Each row is a point on a landscape with many peaks, with its height.
A climber steps from a point to the highest of its 2 nearest points, and stops where none of them is higher. Distance is the straight distance between rows; heights are no part of it.
Sof height 851: [123 119 139 120 116 164 147 162 128 152 169  94 142 125 120 118 111 158
 107 121 132 116 117 167 106 156  95  96 149 121 122 126 117 117 164 141
 115 114 163 123  81 146 143 129 136 127 131 114 141 114 124 135 118 157]
zuta height 158: [110 109 119 156 143 124 121 138 128 147 190 149 156 155 137 146  96  85
 150 100  71 137  79 156 200  94 104 104 210 114 192 134  90 178 158 124
 158 172 107 147 140  96 146 116 115 108 163 146 167  95 147 134 161 170]
Feb height 213: [ 72 124 143 127 128 153 125 164 145 164 156 147 153  94 140 125 135 128
 135 113 118  99 119 146 189  79  88  92 157  96  96 188 119 132 107 110
 144 140 177 150 103 107 150 138  84 113 121 171 144 101 106 127 115  88]
Geg height 571: [124 189  62 136 115  67 129 149 132 173 166 108  69 145 122 149 186 169
 153 159 151  80 130 185 101 131 114 143 121 100 100 116 121 128 120  90
  91 130 141 110 155 101 172 170 120 174  69  86 112  93  91 101 131  93]
fidog height 771: [198 160 124 132 154 100  97  98 177  77 195 134 160 104 126 148 106 103
  53 141 172 138 154 105  81 173 130  88  93  61  85 146 162 110 131 134
 181 119  53 147  98 177 101 143 113 136 174 164 113 164  80  97 100 105]
vuvam height 165: [131 131 111 140 131 111 138 137 126 157 170 200 153 130 153 155  91  96
 170 110  74 153  63 118 196  91 110  86 189 106 175 152  96 158 134 119
 156 160 116 166 132  88 144 100 110 127 164 164 144 127 143 113 154 149]
kovo height 102: [149 122 170 124 161 170  85  77 148 100 123  50 133 126 122 116 164 139
  55 132 171 119 163 165 117 145 167 176  93 140 116  97 147 136 175 140
 120 128  65  83 162 182  81 101 120 117 140 140 140 133 116 151 138 134]
Kepur height 829: [121 108 175 140 131 167 145 160 137 141 176 104 160 120 141 138  69 128
 117 111 125 123 119 160 124 162  71  46 165 114 155 137 104 111 189 148
 158 120 190 147  72 137 132 120 128  95 164 128 164 123 150 154 136 175]
sened height 64: [133 139 176 108 160 105 157 110 126 150 121 130 103  85 151 102 119 147
 168 142 149 151  96 127 127 158 140 125  92 151 133 144 136 111 154 140
 145 102 160 128 117 138 113  73 166 150 165 128 134 154  95 116 152  98]
Dabo height 660: [124 102 148 115 129 193 117 106 110 142 138  96 136 171 131 157 117 146
  93 125 131 138 138 143 133 163 125 103 138 157 152  82 124 108 180 160
 125 109 148 139 125 150 137 138 120  75 137 108 143 113 164 182 147 183]
Mar height 75: [122 131 187 108 179 126 125  76 121 128  98 127 112  95 154  87 142 127
 152 126 153 137 106 147 172 129 167 172  91 164 125 148 134 140 145 126
 142 127 149 122 161 166  87  51 157 130 189 140 121 139 103 121 158  97]
Kirek height 369: [138 142  85 147 115  97 148 164 132 166 148  98 106 155  84 106 117 141
 137 139 114 100 167 106  79 144 117 164 144 148 146 121 123 154 119 127
  98 125 147  91 136  87 141 151 126 169  69  63 134  98 136 155 111 132]
velap height 474: [180 148  98 150  80  69 166 166 138  87 164 132 143 130  76  49  92 122
 133 150 135 130 128  85  61 180 129 126 138 100 120 147 138 142 126 150
  93 124  87 109  68 140 117 123 199 208 144 121 106 175 101  77  91 123]
siru height 263: [ 40  91 152 110 146 185 114 121  83 118  78 153 128 115 174 115 158 128
 124 116  99 114  97 174 231  63 144 152 131 155 107 134 139 117 121 105
 125 163 154 133 192 154 136 109 118  70 146 173 120 107 122 139 129 117]
sumu height 732: [191 150 110 119 113  92 121 118 165  85 173 114 161 121  99 143 106 121
  70 137 162 123 165  78  42 186 119  99  95  51  85 142 163 103 127 148
 140 108  51 132  81 152  96 166 140 159 124 143 102 171  93  87  99 121]
Goni height 782: [122 104 189 126 159 134 122 105 116  76  58 164 183  77 147 102  61 104
 141 102 159 160 128  79 185  90 155 155 108 158  99 182 145 137  95 125
 157 127 136 142 114 162  94  93 181  97 203 161 108 177 117 130 120 110]
fidip height 657: [155 155 113 130 127  93 127 127 153 147 158 128 111 116 103 131 161 157
 113 136 151 101 140 150 124 116 129 152 129 112 110 136 126 139 118 122
 125 133 108 111 142 128 127 125 132 146 117 131 109 116 100 102 126 102]
pasaz height 612: [105 125 107 108 114 150 120 139 138 153 111 108 116 128 110 183 162 145
  81 128 146  92 185 111 107 133  95 112 120 121 112 125 141  95  96 122
 132  89 169 145 114 111 160 184  64  89  51 107 116 108 132 162 115 107]
kun height 519: [125 157  84 145  78  91 146 162 123 134 131 153 125 119  76  85 165 128
 160 135 118 122 130 129 113 107 135 168 145  96  97 145 117 150  77 108
  77 142 126 101 116 111 152 154 137 179 107 130 109 126  88  75  82  81]
giz height 546: [151 188  76 130 104  81 128 140 102 145 149 104  67 148 116 113 188 147
 185 166 155 108  82 197  89 169 134 134 114 122 100  75 117 122 129 110
  70 121 140 110 137 132 157 161 159 203 100  73 117 113  89  80 136 132]
sar height 800: [142 133 140 112  92 164 148 147 125 144 157  70 130 134 106 118 110 159
  76 143 148 116 146 163  71 191 103 101 124 103  96 110 126 105 142 142
  86  92 144 108  59 186 140 168 140 127 104  89 124 129 119 112 101 154]
dafud height 638: [155 119 127 141 119 136 115 119 109 133 139 111 146 171 126 170  82 134
 121 114 112 148 145  96 109 160 119  85 148 141 186  96 111 128 144 159
 157 101 141 158 118 106 129 154  93  81 125  92 139 111 187 180 143 188]
Neken height 573: [184 148  86 153  96 102 100 104 117  94 124 185 135 141 147 165 168  95
 124 129 119 168  86 105 143  89 193 144 127 121 111 114 130 144  87 127
 137 153  33 141 148 166 125 111 136 121 174 175  99 134 127  85 139 149]
tifa height 442: [ 60  75 137 147 122 187 134 174 114 118 117 106 181 141  82  92 111  90
 124  67  73 119 154 133 171  82 113 176 165 138 123 110 140 184 103 126
 108 170 122  97 154 100 154 171 104 118 100 129 151 114 157 139 103 173]
Ged height 737: [151 155 110 138 128  99 124 118 153 136 175 167 119 117 151 184 144 130
 121 139 140 130  97 134 151 100 122  74 133 103 132 145 104 120 124 127
 170 127 125 159 121 126 129 116 103 127 147 165 118 125 118 120 155 105]
vanez height 430: [184 170  81 191  97  71 154 176 156 132 188 197 157 117 134 180  70 113
 154 145 123 124 122  98  65 145 118  39 142  49 154 177 113 132 137 109
 136 132 128 168  69  97 116 139 113 182 122 166 146 143 131  88 126 120]
zoz height 505: [120 108 142 154 165 118 130 126 142 120  91  96  99 145 100 103 124 139
 131 118 114 101 194  94 111 108 143 213 121 186 143 113 150 153 128 119
  98 158 125  76 196  69 107  95 114 145  70  77 147  96 176 176 148 131]
vop height 466: [141 135 109 129 153  99 114 106 110 131  58 128  83 171 121 165 121 119
 158 138 111 134 181  45  91 129 159 189 100 184 165  97 145 118  83 127
 127 121 140 116 191  64 127 132  99 107  56  59 125 112 185 187 121 135]
geso height 282: [ 49  84 162 140 143 174 111 117  93 124  88 159 164 107 153 124 106  96
 119  87  79 127 115 153 252  55 138 169 162 142 146 147 123 157 107 119
 137 176 123 131 192 134 117 111 138  56 153 177 129 120 148 145 124 144]
Gik height 94: [128 113 182 119 180 136  86  71 142  89  69  88 104 125 133 107 168 133
  94 134 160 121 177 136 127 115 176 205  95 177 132  99 154 136 149 136
 105 140  88  78 199 148  68  76 123 121 113 135 127 135 141 164 164 115]
ziguv height 405: [105 123 110 136 125 152 122 153 138 158 160 111 130 135 111 137 146 134
 127 105 102 102 136 163 155 102 112 137 165 130 126 130 109 152 124 124
 116 151 136 126 148  98 154 144  91 122 103 114 144  82 134 137 131 132]
pil height 174: [128 144 123 131 134 124 158 151 121 137 157 211 143 106 172 174  92 122
 186 121 105 163  61 116 153 110 107  39 159  86 144 153  88 113 139 109
 154 141 161 178 103 108 164 126 127 127 169 170 135 148 137 126 126 127]
reku height 528: [115 133 124 145 153  81 127 131 155 142  93  98  90 128 101 129 161 146
 120 124 136  80 212 106  97 115 126 207 113 170 131 132 155 139 102 110
  99 129 139  89 189  69 119 126  97 148  45  87 124 104 141 161 133  99]
Fonen height 776: [136 133 121 143 121 110 118  96 133 117 131 195 136 110 153 175 138 119
 115 115 120 139  98 110 187  70 148 108 140 114 146 161 103 134  97 123
 173 154 105 177 142 143 112 103 100  86 161 183 108 125 127 117 135 106]
zevu height 85: [125 133 177 110 178 104  98  59 141 121  94 123 102  93 157 112 160 120
 109 146 156 132 150 132 150 114 175 181  75 167 134 124 131 138 136 126
 153 137 112 121 189 154  85  51 137 123 146 151 107 131 101 141 156  85]
rabog height 138: [ 92  81 163 124 159 190 138 140 110 165 147  74 129 147 160 109 101 139
 125 130 109 107 119 190 155 149 108 113 151 169 155 124 129 124 229 139
 125 128 182 131 132 136 132  89 149 117 165 103 179  95 148 190 161 167]
dudu height 574: [187 146 111 134 156  95  84  87 154 121 142  90 100 144 116 167 161 130
  86 144 143 104 172 125  92 135 167 165  96 150 149  88 143 140 152 137
 133 122  69 105 178 125 104 109 115 148 100 100 125 109 136 152 162 133]
tuze height 245: [ 58  91 161 125 122 199 105 135 112 122 104 124 160  93 142 120 150 119
 105  99 120  97 115 178 228  54 133 144 149 132  68 168 138 119 109 101
 139 151 153 131 154 169 143 119 104  76 153 169 128 111 108 138 110 120]
geke height 131: [132 118 158 102 159 176 136 124 118 146 155  65 103 137 163 116 117 157
 129 152 133 112 106 193 120 178 114  93 126 156 147 108 136 107 229 152
 134 112 164 127 114 160 123  84 166 128 173 103 158 116 124 170 164 163]
pibag height 387: [100 128 118 145 118 136 149 169 133 147 145 102 144 147  77  94 119 112
 126 104  91  90 178 113 125 111  92 144 169 126 143 141 114 174 105 121
 109 140 134 103 122  65 147 163  94 145  84  94 145  94 137 152 104 129]
Sot height 122: [149 119 180  89 174 151 120  84 130 133 136  73 114 129 148 102 123 141
 101 150 149 144 117 161 103 192 143 117  91 150 158 113 149 102 206 156
 132  89 129 110 126 169  90  81 155 131 153 109 143 142 117 159 173 142]
rog height 427: [118 125  80 120  79 120 141 160 129 123  94 160 148 130 103 145 119 106
 136 101 100 137 160  53  97 101  98 123 137 102 121 154 133 129  65 127
 109 118 127 156  80  85 146 199  97 119  54 129 109 137 151 119  88  99]
Dus height 448: [142 152  80 117 122 108 123 116 119 147  98 130  89 173 125 207 128 132
 139 131 116 131 172  43  88 137 143 139 106 154 148 112 138 110  85 123
 126  93 152 148 153  74 146 177  73 106  54  79 119 113 168 182 116 127]
susu height 626: [122 144 108 118 153 110 108 121 125 164 163 128  64 143 158 142 182 162
 177 145 127 101  70 192 145 113 146 124 126 157 115  85 111 132 165 120
 121 148 128 124 183 117 158 107 135 163 139 104 142  85 113 135 170 116]
Ropod height 449: [137 121  94 116  90 132 122 133 127 126  85 142 120 148  92 157 156 132
 124 115 131 130 156  93 104  99 136 153 125 132 111 106 129 131  89 123
 102 129 103 124 131 101 145 176  92 106  77 121 102 129 159 116 111 113]
Zezo height 682: [ 83  91 151 110 131 195  95  82  99 123  97 110 131 195 159 159 122 148
  82 139 118 136 144 142 172 150 117  93 137 167 177  69 125  95 179 149
 162 103 158 161 159 142 131 120 109  55 141 122 139 119 176 214 152 183]
nopub height 465: [ 76  94 127 135 113 158 140 167 106 106  98 135 166 125  91  79 133  93
 147  97  73 140 118 131 169  61 147 198 161 137 114 111 131 184  80 119
  80 186  91  82 152 113 145 174 147 139 122 136 133 127 145 110 102 163]
dod height 751: [142 148 112 112  98 115 143 138 127 146 114  87  99 129  99 111 148 153
 107 133 158 112 160 144  65 179 118 148 102 112  92 120 136 101 111 121
  77  96 135 100 101 147 136 175 141 150  73  92 117 134 102 103  97 122]
tezi height 469: [143 130 105 113  93 130 130 143  99 102  71 119 120 144 105 114 168 124
 153 121 124 151 121 120  90 121 153 190 115 148  98  82 134 131  87 128
  56 133 105  99 141 126 139 186 129 125  85 108 107 141 156 100 117 159]
puti height 694: [170 134 170 160 153 102 121 113 182  92 160 159 185  91 130 138  94 112
 100 119 174 121 174  94 129 128 115  82 116  97 103 193 133 124 107 137
 197 123 104 160  94 137  82 103 115 129 175 188 126 158  98 107 128  92]
Sut height 199: [ 45 130 137  92 126 152 156 166 110 168 129 164 148  98 149 121 119 114
 190 104 101 127  90 136 184  82  97  89 158 109 119 166 112 133 102  92
 145 147 178 138  93 111 171 141 112 131 117 159 132 127 108 110 105  94]
tozu height 760: [129  97 169 136 106 153 111 102 148 106 114 135 168 142 128 181  90 130
  77 123 164 159 163 120 119 156  97  41 133 120 164 110 111  86 169 164
 178  95 146 178 114 140 103 144  97  67 139 142 145 143 174 161 147 162]
ramod height 437: [187 127 128 128 113 123 163 146 117 117 150  82 114 138 101  56 120 121
 144 148 124 135  95 137  66 190 152 151 115 156 147 107 125 155 163 148
  84 119 104  75 109 155 103 115 208 187 150  92 135 145 133 103 148 166]
kanup height 858: [148 102 189 127 145 146 102  87 151  72  96 130 180  93 129 111 101 101
  93 103 171 145 151  97 156 119 145 131 102 132  92 156 150 123 125 142
 177 129  98 146 114 178  83  98 153  97 200 168 121 183 105 138 122 117]
Kif height 597: [162 119  86 146  97 122 112 131 105 111 130 178 145 155 125 169 142  96
 126 114  82 163  98  98 146  85 165 133 167 127 156 105 115 153 107 128
 123 146  54 149 141 113 132 134 124  98 157 148 121 117 172 107 153 180]
Tig height 789: [161 112 173 148 128 147 124 116 148 107 147 117 176 124 127 142  74 126
 101 113 149 149 138 130 106 154 101  65 146 122 159 133 117 108 172 179
 170 109 129 155  94 137  88 114 141  93 170 141 157 159 154 140 144 175]
gef height 698: [172 165 104 143 103  93 138 134 156 107 171 123 148 113  79 120 129 141
  93 137 160 105 147 121  83 167 122 126 117  65  84 159 149 122 109 128
 121 110  79 105  86 158 132 153 156 166 129 145 100 152  74  74  90  96]
vub height 578: [ 74 117 123  83 119 183 115 135 111 154 117 115 104 137 151 162 172 161
 109 132 130 105 138 157 137 121 108 100 129 141  94 107 141  86 130 114
 131 116 182 143 114 128 169 153  85  86 103 119 128 110 136 144 115 119]
Bipe height 526: [ 36  78 125  96 134 221 151 172  84 156 143  89 115 157 188 139 111 140
 147 136  85 108 112 188 164 131  92  90 150 127 103  97 124  90 194 116
 144 157 190 145  79 139 195 133 145 112 158 107 178  95 144 164 113 155]
vafup height 228: [ 59 113 146 111 133 170 112 133 123 145 134 146 130  98 176 133 154 131
 114 125 127  86 104 174 222  71 105  99 155 117  74 174 122 102 107  97
 165 151 171 162 133 149 154 117  91  88 151 178 139 101  93 138 106  78]
lidil height 743: [163 130 140  96 126 161  86  64 129  71 106 124 151 114 152 140 170 112
  72 132 178 176 108 141 146 138 178 135  92 108  79  90 135 105  99 123
 152 101  59 123 133 220 123 145 108  90 170 164  99 157 109 115 102 145]
zoko height 659: [138 109 161 115 155  95 132 114 160 103  68 134 127  83 118  90  96 120
 140 124 143 149 164  47  89 133 130 165  88 151 119 169 166 106  98 149
 147 114 129 135  95 128  79  86 163 140 129 151 111 184 115 107 116  80]
pugis height 486: [144 122 125 146 153  98 122 138 109 132  83 106 100 170 106 122 104 121
 166 128  87 121 167  56 106 110 151 201 131 192 170  94 145 160  96 129
 102 147 127  83 196  59 133 116 118 145  81  57 138  91 196 183 145 155]
gim height 111: [141 113 175 112 161 150 103  87 150 131 151  52 140 109 120 113 136 138
  48 133 172 121 171 158 102 178 128 134  94 121 132 129 160 109 182 149
 141  86 106 104 121 176  89 111 118 126 141 131 146 142 107 141 140 124]
figub height 467: [127 167 111 125  97  98 175 166 120 155 125 198 116  93 151 144 114 139
 191 147 127 161  88  90  98 129 104  78 119  93 125 161 110 102 101 105
 119 116 174 162  79 109 154 158 126 168 116 148 107 157 115  90  99  96]
pegad height 554: [179 143 106 145 155  85 106 107 158 135 116  73  89 155 105 147 136 141
 106 137 151  94 215 101  67 155 138 180  94 159 138 101 157 123 130 129
 113 108 101  81 169 104 110 131 118 153  61  71 125 115 129 162 135 125]
sigi height 324: [ 61  67 171 131 141 156 152 149 107 116  66 123 147 105 116  70  80 110
 140  92  82 141 137  95 152  91 114 188 140 169 166 158 141 144 117 135
 119 140 167 107 129 105 101 103 158 109 119 131 149 148 159 140 131 132]
zolan height 707: [ 96 112 133 103 134 154  98  69 117 109  56 156 119 178 155 170 127 143
  81 154 132 151 160 111 161 126 126  94 115 168 197  79 120  92 141 141
 178  98 151 170 176 127 124 115  88  59 110 134 118 130 181 201 156 139]
sadeb height 572: [193 155  62 129 105 100  99 109 126 136 155 162  91 159 153 187 178 127
 147 158 113 150  72 131 116 114 178 118 129 125 146  83 117 139 136 121
 119 139  82 127 173 127 150 123 126 142 130 115 103  95 133 106 158 150]
Kisov height 544: [120 184  48 134  68  74 149 170 115 158 136 129 101 146  81 115 166 152
 147 145 131 112 121 154  90 139 112 132 139  74 103 129 113 131  88  93
  62 136 142 116 112 106 177 188 132 184  73  96 101 119  99  82  80  94]
Supo height 706: [172 168 116 108 123 127  96  89 141  89 124 128 135 111 134 138 177 118
  95 141 181 159 111 135 115 155 171 141  74  94  58 107 141 112  91 119
 128 104  66 117 114 200 134 162 122 124 170 153  94 150  78  81  93 121]
gug height 656: [124 131 127 110 155 132 110  92  98 132  98 139  81 155 170 122 179 151
 166 148 119 125  82 166 159 122 170 154 107 179 123  71 119 127 149 117
 103 140 121 123 205 124 129 105 138 122 128 109 130 109 140 136 174 139]
resi height 651: [120 109 131 113  99 144 136 147 148 115  86 108 130 105 100 134 134 145
  87 114 139 116 198  85  78 150  91 141 108 129  99 145 162  85  86 140
 109  99 139 132  92 126 129 179 107  97  53 124 120 149 131 130  95  93]
Zuvoz height 508: [ 53  80 157 114 137 217 129 175 115 154 159  90 144 138 166 141  87 125
 123 125 105 103 113 184 167 133  68  59 168 111 124 141 118  93 205 129
 150 130 211 156  71 135 168 113 124  97 167 120 178 107 130 159 119 163]
buv height 418: [177 127 166 116 142 140 147 117 107 110 133  89 117 134 121  64 133 117
 163 140 141 154  63 172 117 191 161 151 112 159 131  99 120 147 166 142
  92 114 112  85 136 185  99 107 194 167 185 115 135 144 125  99 166 167]
zenag height 666: [167 190 120 124 106 101 132 116 124 118 154 132 120 109 107 104 166 141
 128 147 172 136  99 152 102 176 150 134  84  85  69 124 134 113 105 116
 119 117 100 118 101 165 142 150 146 172 150 138 100 141  58  52 105 112]
ful height 722: [109  89 184 111 163 118 142 109 122 103  38 153 140  86 143  99 103 119
 151 108 149 148 157  70 163 102 142 183  98 160 116 172 153 129  97 133
 146 130 157 140 127 130  78  70 162 102 168 157 109 163 123 122 126  86]
Guti height 494: [149 155  74 154  73  49 162 163 129 109 122 145 122 132  73  72 131 131
 164 147 131 119 140  87  70 162 121 158 129  98 116 164 144 144  98 119
  88 141 104 110  90 118 128 145 178 210  96 124  97 166  93  68  80  85]
domig height 658: [154 132 160 145 146  95 153 123 171 107 115 171 160  85 130 129  87 121
 135 130 152 128 165  53 102 119 117  98 107 114 121 192 137 121 102 139
 176 127 132 165  79 115  81  99 139 148 143 173 119 180 106 104 118  83]
kirar height 152: [123  95 146 177 149 144 121 118 138 128 174 123 165 152 133 137  92 112
 130 104  98 141  91 165 197 109 115 119 194 138 195 142  96 172 171 154
 146 152 107 146 156 107  99  86 139  96 193 137 166  99 161 147 180 177]
fuba height 594: [182 155  98 130 142 114  83  87 141 138 162 121  76 151 145 171 186 143
 109 149 149 119 112 174 127 121 177 149 114 146 128  81 124 134 148 124
 128 131  78 103 186 142 118 120 107 143 111 110 116 100 124 140 164 144]
Rap height 379: [ 84 128 148 120 139 110 155 154 142 153  92 153 121  96 116  85 128 133
 161 120 116 123 145  90 128  96 102 160 135 141 135 184 136 139  92 113
 121 135 172 120 117  76 124 109 119 135  79 137 127 129 112 115 114  62]
tizo height 496: [125 169 127 115 110 108 164 147 117 144 124 148  83 107 142 116 140 160
 192 154 132 151  78 139 103 160 115 117 105 128 113 131 117  98 123 124
 108 112 180 131  91 132 144 138 151 167 116 114 122 139 110  85 117 109]
sipe height 422: [110 100 120 151 118 172 116 149 125 133 171 120 168 157 105 125 136 100
 112  82  83 117 129 161 174  83 116 146 196 120 137 120 110 183 115 127
 116 165 101 120 141 115 159 158  97 104 128 130 147  91 153 126 118 182]
Kemo height 598: [125 164  74 129 144  87 121 141 127 180 168 107  60 162 152 155 176 166
 180 156 126  68  96 175 126 124 125 136 121 143 109  73 114 130 148 100
 107 135 152 117 180  83 185 141 122 193  99  58 133  76 111 141 148 109]
kived height 788: [154 112 176 101 139 172  99  87 119  82 106 114 181 112 135 120 122 110
  88 125 172 169 110 134 145 150 169 127  89 128  77 117 150 109 130 137
 147  93  95 125 109 220 113 132 145 100 191 153 116 170  98 121 109 153]
lidu height 524: [118 164 107 121 109 134 146 147  99 142 134 102  64 143 139  85 172 148
 187 160 147 122  75 199 103 174 121 119 112 136  97  89 109  93 134 124
  79 114 178 118 105 146 165 147 167 169 123  88 142 126 107  82 127 132]
koga height 146: [103  90 149 135 152 165 130 119 119 145 154 117 146 159 160 132  93 127
 142 114  96 133  92 157 182 135 105  94 171 145 192 115 107 149 214 153
 157 141 155 163 148 108 123  99 152  93 178 123 171 105 163 185 173 176]
zore height 351: [ 64  87 160 137 141 144 145 165 134 142 106 115 145  93  90  63 124 111
 124  96 104 104 160 128 150  80 108 176 143 149 131 171 135 157 113 121
 115 145 162  94 136  96 117 104 123 134 106 136 150 123 119 135 120  99]
fomag height 455: [161 140  98 155  84  78 166 166 116 105 157  92 110 135  89  23 107 122
 143 152 127 142 114 121  49 195 131 153 135 138 147 124 121 148 139 138
  81 123 115  79  95 139 103 120 202 202 115  75 116 164 111  97 103 140]
Koted height 302: [ 59  68 171 132 162 154 132 132  88 111  55 153 161 110 128  93  84  84
 139  85  76 139 131 111 209  57 134 195 144 159 170 154 132 174 104 124
 127 162 140 126 165 106 105  97 158  81 137 151 136 143 162 137 135 135]
tuvu height 731: [200 154 133 147 153  88 127 106 165  96 170 141 166 103 125 135  97 113
 105 127 162 141 134 102 110 155 139 101 104  87 101 164 142 133 128 128
 164 126  77 131 105 157 101 113 141 155 196 161 108 157  77  93 127 113]
siz height 819: [177 149 137 146 149 121  80  78 177  94 196  96 151 116 129 154 137 102
  37 143 184 130 155 159 124 149 119  88 110  83 116 148 124 129 143 145
 191 111  62 143 125 182  91 109  98 117 165 166 120 127 100 128 130 110]
Vus height 55: [170 139 149 125 152  75 149 111 161 141 145 127 117  94 130 115 101 137
 143 147 145 144 125 101  84 159 130 126 100 116 157 154 135 126 151 154
 148 110 125 128 111 125  93  81 172 169 141 126 121 152 109 115 148 111]
Rim height 185: [ 72 129 126  94 126 144 167 175  97 149 126 182 147  98 166 130  88 106
 208 110  77 170  71 108 148 109  81  70 150 100 144 139 102 123 110 116
 133 140 174 153  71 105 177 152 130 128 131 152 135 158 143 119 105 132]
rupu height 618: [144 116 105 139  99 149 119 128  99 124 133 165 150 165 133 169 104 118
 135 104  90 177 100  89 125 123 138  89 158 125 167  91 112 133 130 146
 130 128 104 160 120 118 154 162 115  82 136 116 130 120 188 136 144 193]
tipa height 734: [120 118 126 130 121 140  90  72 152  93  86 149 146 156 131 204 123 119
  61 149 165 154 185 101 125 139 116  62 118 139 186  99 114  96 127 147
 198  75 124 180 133 132 105 150  75  61 110 148 123 144 190 184 146 134]
Mim height 447: [166 151 102 146  94  93 174 156 125 127 142 183 147 110 120 142  98 128
 163 131 127 155 106  88  81 137 124  73 138  76 130 161 114 123 116 121
 120 123 121 139  71 112 134 142 136 163 147 152 119 156 123  85 111 133]
kat height 733: [118 114 130 122 137 130 126  81 113 133 101 184 118 135 165 153 128 121
 144 135 102 146  85 123 198  94 143 119 141 136 165 118 107 143 130 129
 155 144 117 159 177 120 115  86 142  82 170 160 121 126 147 145 161 131]
bakun height 697: [159 173  92 142 143  67 122 122 168 164 175 148  90 119 133 183 153 159
 124 157 143  90 137 134 115 118 126 110 110  96 146 146 115 127 127 124
 162 116 128 142 134 106 132 127  95 155  80 141 109 106  95 126 156  72]
tas height 699: [ 87 114 135 119  96 136 144 178 127 141  91  90 122 108  92  76 133 151
 112 123 131 110 167 122  86 148 104 165 115 136  92 149 155 103  89 122
  77 115 172 100  98 140 142 154 129 133  61 112 127 129 111 116  78  98]
kup height 548: [ 55  98 130  82 121 208 131 170  95 153 127  83 101 159 169 140 145 161
 128 138 128  92 106 200 131 141 105  89 135 123  72  92 131  65 162 113
 109 132 191 136  78 147 187 145 122 110 133  96 151 103 122 143 114 149]
balus height 489: [113 114 111 137 101 141 145 157 105 114 106 123 137 128  91  81 169 134
 142 112 109 124 115 150 135  89 145 181 134 142 101 101 129 158 101 123
  68 152 120  83 150 114 139 154 139 141 115 113 131 122 142 102 118 139]
keluz height 419: [185 154 118 176 123  80 146 162 171 121 211 157 157 128 113 155  67 118
 125 132 140 118 122 127  81 149  99  48 156  67 173 166 110 141 170 144
 161 128 128 149  87 108 102 113 128 164 149 146 160 131 127 101 142 138]
Tudek height 693: [111 115 130  93 153 130 122  76  80 116  85 183  85 142 198 125 146 132
 179 154 105 138  46 171 216 108 169 144 111 169 148  93 114 131 134 115
 123 150 127 139 204 140 122  83 161  88 173 156 114 126 143 117 164 118]
Lonis height 404: [ 96 126 109 126 109  96 159 164 147 151 108 166 129  95 108 123 107 120
 165 124 110 132 158  54 100 101  88 119 132 114 128 191 129 137  65 119
 122 120 167 150  74  66 122 161  95 148  54 144 121 141 131 124 101  58]
Rofo height 556: [192 175  83 138 105  74 102  96 133 120 143 169 100 126 141 149 171 111
 129 145 139 156  87 117 110 118 189 131 101 108 116 125 133 132 108 109
 144 131  54 133 149 145 130 112 130 168 163 155  97 129 113  82 143 129]
siv height 352: [101 148  66 135  98 116 155 173  98 157 131  89 111 173  97  90 115 116
 160 118  94 117 166  90  86 142 108 166 152 141 131 103 135 155  73 105
  73 145 147  86 151  71 162 194 100 165  51  47 117  88 149 175  70 158]

For each start below, name the point where the climber stops.
sigi => balus
vop => fuba
Kif => Sof
Mar => balus
keluz => Fonen
velap => Fonen
Bipe => Sof
vanez => Fonen
siv => balus
